Points on a hilly landscape, in no order, each with its height.
From any point a ball takes the steepest step (drop divided by distance) to one of its 2 nearest points. It stops when none of these is lower. Distance is the straight distance between rows; heights are no part of it.
rabi: [  1   5   1  -4 -21 -44  -8   9 -11 -51  17   6 -10   6  -8 -20  10   5
  30 -27 -20  -1 -39 -27 -32]  height 4.81
Pulep: [  0 -11  13  25  13   2  12  -3  33  13  25 -24  32   2   6  -4  -6  10
 -22 -56  50 -24  11 -28 -35]  height 3.87
Laruk: [-21 -21  45  12  26   2 -11   8  32  11  14 -10 -24  17   0  20   1   7
  12 -18  11  -2 -15  33   7]  height 5.74
vig: [ 82   1  21 -38 -36  -6  23  -5 -30 -28 -16  -9  46  28   2 -18  15 -19
  19 -24  17 -16 -18   0 -15]  height 6.25
sozez: [-40   0 -22   4   4 -27  -6  43  22 -45  33  12 -25   6   4 -17  16   7
  32 -36 -17 -42 -41 -46 -32]  height 5.17
mafas: [ 41  18   1  -4 -25   9  62  39 -20 -25 -34 -40   8 -22  50  21  50  -9
  21 -10 -16   5   0  39  12]  height 1.92
Tega: [-22   2  10  18  12 -13 -31 -31  -3  -9  30  -8  11  -4 -19 -26 -38  14
 -13   6  11  24  16 -19 -14]  height 0.97
poted: [ -7 -26  17  -6  25  -9 -14 -26 -13  -1  41   1  32  20 -13 -15 -48   6
 -16 -16  36  -8  -6 -37 -23]  height 2.25
laz: [  3  -6 -28   4  23  -3  16  29  58  24   5   1   1  -8  28  14   2 -21
  -1  -5   5 -42   5 -23  19]  height 2.79
bub: [ -9  -6  20  21  28  31   5   5  11  20 -19  -7 -33 -20  18  30   9  -1
   0  43 -19  17  20  48  38]  height 3.94
vuzag: [ -4  14 -46 -43 -13 -22  25   3 -63  -6 -22  27  15 -14 -10 -10 -23  26
 -15  14 -16  -8 -13 -21 -22]  height 5.41
roge: [  1  -6 -56 -24   9 -45  41  -6 -25   5  -6 -19  43 -18  24   2 -56  32
  21 -21   1   6 -13 -22 -27]  height 4.12
kudit: [-17   4  25  25 -26   4 -14  -1  65  43   2  17 -23  22 -28  -6  33 -24
 -34 -46  28 -22  11   4   6]  height 3.42
Dinef: [ 47  -6  22 -53 -80   2  -9 -36 -20  21 -43   5  31  50 -23 -13  17 -22
   7  -7  13 -10   5  20  -9]  height 6.82
befa: [-12  20 -53 -13   9  -8   7 -15 -63  -7   9  30  13 -38  -8 -17 -43  23
 -32  53 -22   0  14 -44 -10]  height 5.05
Sero: [  5 -26  26   1  22   4   6  21  27  -3  29  21  20  18   8  -4   2  -5
 -17 -51  35 -44 -21 -30 -22]  height 3.54
zor: [-62 -35 -17 -21  35 -11  -8 -18  -2  39   4   2  -8   3  -2  37 -61  35
  -2   7  -3  30 -22  23  -5]  height 6.33
Tido: [  0 -15  33 -28  -7 -10 -29 -33 -15 -15   5  -4   1  29 -30 -17 -19   7
  16   1   1  21 -32  13 -13]  height 6.29
Kiraf: [ 27  38  -7  -4 -30  -2  30  11 -27 -30 -36 -22   1 -26  14  -3  27   0
  18  25 -26  30  19  32   9]  height 1.00
dibi: [ -3 -19  56  43  32  21 -17  38  27 -22  21 -15 -17  11   8  -4  28  20
  15 -32  19 -17  -8  16 -15]  height 5.47
suled: [ 50   6  33   0 -21  29  24  23   6 -24 -25 -32   5  -7  23  21  55 -41
  19 -13  -2  -4   7  36  26]  height 2.45
Gik: [  8 -20 -22  38  84  11   0  49   8 -16  24 -10  -9 -46  51  11 -23  13
   4  40 -10 -22  13 -25  18]  height 1.97
suse: [ 23  -5 -30 -48 -13  -1  26  -8 -24  -1 -16  25  27  -2  12  11 -19 -12
   0  30 -11 -23   4  -9  11]  height 5.72
biv: [-56 -16   4  -1  16 -15 -16  -4  18  12  -5 -18 -27   5   5  23 -15  36
  17 -13  -5  24 -28  34   8]  height 6.03
Kibu: [-12  16 -23  30  10 -32  -3  -2  -6 -22  35  -3  10 -22   1 -32 -19   1
 -12  -9  -2  -2  16 -47 -20]  height 2.16
Simo: [-23   0 -34 -42  27   0 -38 -36 -43   9  36  38  13  -1 -30  -6 -63  -9
  -1  62 -17  14   2 -41  21]  height 7.07
ruvad: [  3  26 -21  14 -25 -38  -6  -9   3 -41  -3 -11 -11  -8 -10 -26   7   1
  22   0 -23  41  -6  -3 -12]  height 4.17
ramo: [-20  16  26  46 -27   3 -18  -8  21  35 -39 -18 -31   8 -15  -5  30  29
 -20 -39   2  33   1  43 -10]  height 3.67
bab: [-23 -10  43  13  36  31  -8   6 -16  40 -28  34 -41   2 -13  36  20  19
 -29  34 -20   7 -15  55  33]  height 4.73
bup: [ 17  -1  32 -16 -10  37 -31   3  21  -5   8  42 -25  20 -24  -3  45 -63
  -9  29  -7 -34   9  -5  46]  height 4.40
milis: [-41  24   3  47 -18   4 -15  29  43  26 -17   5 -57  -9 -20   9  59  13
 -12 -22  -9   5  -4  33   1]  height 2.10
zile: [-52   9 -20  -2  -6  16  13  -5  -3  60 -40   4 -37 -23   2  44   8  29
 -13  47 -18  32  -1  54  35]  height 6.41
Kov: [  7 -11  -3  21  62  18   7  27  22  16  21   7  13 -24  27   3 -15   3
 -34   9   7 -25  14 -27   6]  height 2.41
mined: [-25  12  21  -4 -47  20 -43 -47 -21  21 -33   5 -34   7 -44 -17  16  20
 -12  30 -16  46   0  53  12]  height 7.80
nupuz: [ 33   9  34   3 -23  20 -19 -12  15 -16  -2   5 -10   7 -15 -20  23 -39
   3  11  -2   4  17   8  30]  height 5.25
bor: [ -4  -1  -3  57   9  -6  12  33  38  -9  31 -19   4   0  25  -7  33  21
 -10 -70  41 -30  -8 -29 -49]  height 4.18
sos: [ 56   0  21 -23 -65  23  20  -8  -6  23 -51  -4  38  33  -7  -5  28 -17
 -19 -38  32 -18  14  20 -10]  height 6.89
Daga: [ 26   0  26  10   8  37  31  36  31   9  -7   3  -6   2  25  19  50 -36
  -1  -5   6 -26   0  13  19]  height 2.98
lesot: [ 21  27 -38   0   2 -29  19 -18 -66 -36   8 -15  29 -34  -2 -16 -40  27
  -4  36 -13  23  28 -24 -20]  height 4.67
Gali: [-26  -9 -67 -11  23 -29  28   7  29  23   4 -22  20 -22  43  25 -47  21
  17 -31  13 -12 -14 -30 -19]  height 3.89
fepir: [-36 -42 -32 -28  50  20 -12 -20 -29  60   1  25  -1  -3   7  37 -73  39
 -22  49  -7   6 -17   7  17]  height 6.60
Teg: [ 27  -8  43 -11  20  44   8  27  12  20 -12  35 -23   5   5  20  42 -43
 -18  25 -10 -38  -1  16  54]  height 3.55
Tik: [  5 -11  37  46 -16  -4 -41   3  45 -13  16 -36 -18  25  -7 -20  33   4
  26 -41  22   6   6  22  -6]  height 5.09
kiz: [ 11  14  31  21   7  28  24   9 -29  -6 -27 -32 -15 -31  22  24  27   8
  -7  32 -23  39   8  75  35]  height 3.41
lote: [  6  16   0 -17 -30  26  18   0 -42   9 -51  -3 -22 -21   1  13  32   6
   3  44 -31  31   8  58  25]  height 2.47
Savez: [-40  16 -17  17 -22  -4 -25  24  70  17   1  25 -43   5 -26   2  54 -21
 -14 -26  -4 -22   0  -6   5]  height 1.98
toz: [ 22  52 -11  22 -45  -3  -8 -17 -24 -30 -22  -6 -13 -18 -23 -31  23 -16
  17  29 -33  45  19  17   6]  height 2.85
kub: [ 50  15   7 -21 -50   1  30   4 -21  -9 -30  -7  40  20   8  -6  33  -8
  -6 -64  23 -24 -31  -4 -37]  height 6.52
nel: [ 18 -26  36 -37  11  15 -21 -34 -34 -38   7   0   9  32 -13   0 -27  -1
  23  37 -13  34 -11  32  20]  height 6.85
paf: [  7  15 -26  16 -22 -22  11  11  64   5   8 -24   5   2   8  -1  12 -33
  18 -25  11 -12  31 -21  14]  height 3.24
noz: [-49 -19 -22  -6  23 -31 -26  12  -7 -32  43  14 -10   9 -13  -7 -25  -9
  18 -19  -8 -24 -29 -48 -31]  height 5.36
Zova: [ -6  -8  37  39 -10  18 -45   5  68  -9  19  -3 -30  28 -29 -22  34 -34
   3 -23  27 -19  29 -12   3]  height 4.51
bon: [ -6  16  -7  23 -16  -9  25  52  30 -23   4  -5 -21 -10  27  -9  58   7
   0 -57  15 -28 -29 -20 -40]  height 4.46
moro: [  3 -18  -2 -30  26   7 -14 -44 -41  -5  18   9  18  11 -11 -10 -61  -3
  22  56 -11  26  10 -11  13]  height 7.26
ruvut: [-15   8 -53   9 -12 -31  23  -6  29  19  -1 -32  20 -15  16   7 -19   3
  -2 -27  14  -4  17 -21 -12]  height 3.66
beke: [ 31   4  -5 -46 -46  15  15 -27   8  31 -22  18  28  25 -18  -7  -3 -33
  -6  23   8 -14  23 -10   8]  height 6.14
kur: [ 78   7  43 -21 -29  18   4  -9 -26 -44 -10  -8  26  24  -4 -21  24 -54
  18  10  -5   2  17  11  22]  height 5.86
rusap: [-50 -15 -31 -30  47  13 -38 -41 -60  42  16  34   1 -11 -22  12 -74  21
 -32  61  -9  16  -1 -26  13]  height 6.83
ratif: [ 33   7 -24  23  61 -12  16  26  -7 -39  37  -5  22 -31  43 -16 -30   2
   7  17  -1 -16  23 -44  -1]  height 1.49
gede: [-33  16   5  -3   1  21   5   9 -34  45 -44  25 -22 -10 -26  19  23  42
 -41  18 -11  20  -8  43   2]  height 5.65
Navav: [ 10  14 -48  26  16 -28  30  32   7 -37  32 -14  17 -35  39 -13  -9   7
  11 -25   0 -20  11 -59 -29]  height 1.88
Vop: [ 24  11 -39   6   7 -55  35 -19 -28 -27  30 -26  50 -22  20   2 -56  14
  18   2  -2  27  26 -29 -24]  height 4.38
zuz: [-13 -46  29 -29  18   7 -22 -26  28  14  28  19  19  45 -16  -2 -33 -17
  -8 -34  33 -27 -19 -30  -7]  height 2.97
Repa: [-16 -33   8 -27  11 -39 -30 -21 -14 -33  31  11  11  38 -25 -11 -34 -17
  38  -5  -6  12 -34 -33 -14]  height 5.71
potiv: [-30  18  -5   9 -19  32 -24 -34 -16  45 -31   5 -36  -9 -19  24  -2  31
  -8  58 -11  55  25  55  25]  height 6.99

Call two points neighbours if one is among the 2 nearest of the other. Go from one point of each pair to the other, from neighbour to neighbour, staying as low as possible. Name the highest point that can't be avoided.
Tega, ratif -> Kibu
Kiraf, Tega -> sozez
Tega, Savez -> moro

Where does a ball stop that starts at each point below?
Dinef -> ratif
Simo -> Savez
moro -> Kiraf
Vop -> ratif
bup -> Kiraf
potiv -> Kiraf
mined -> Kiraf
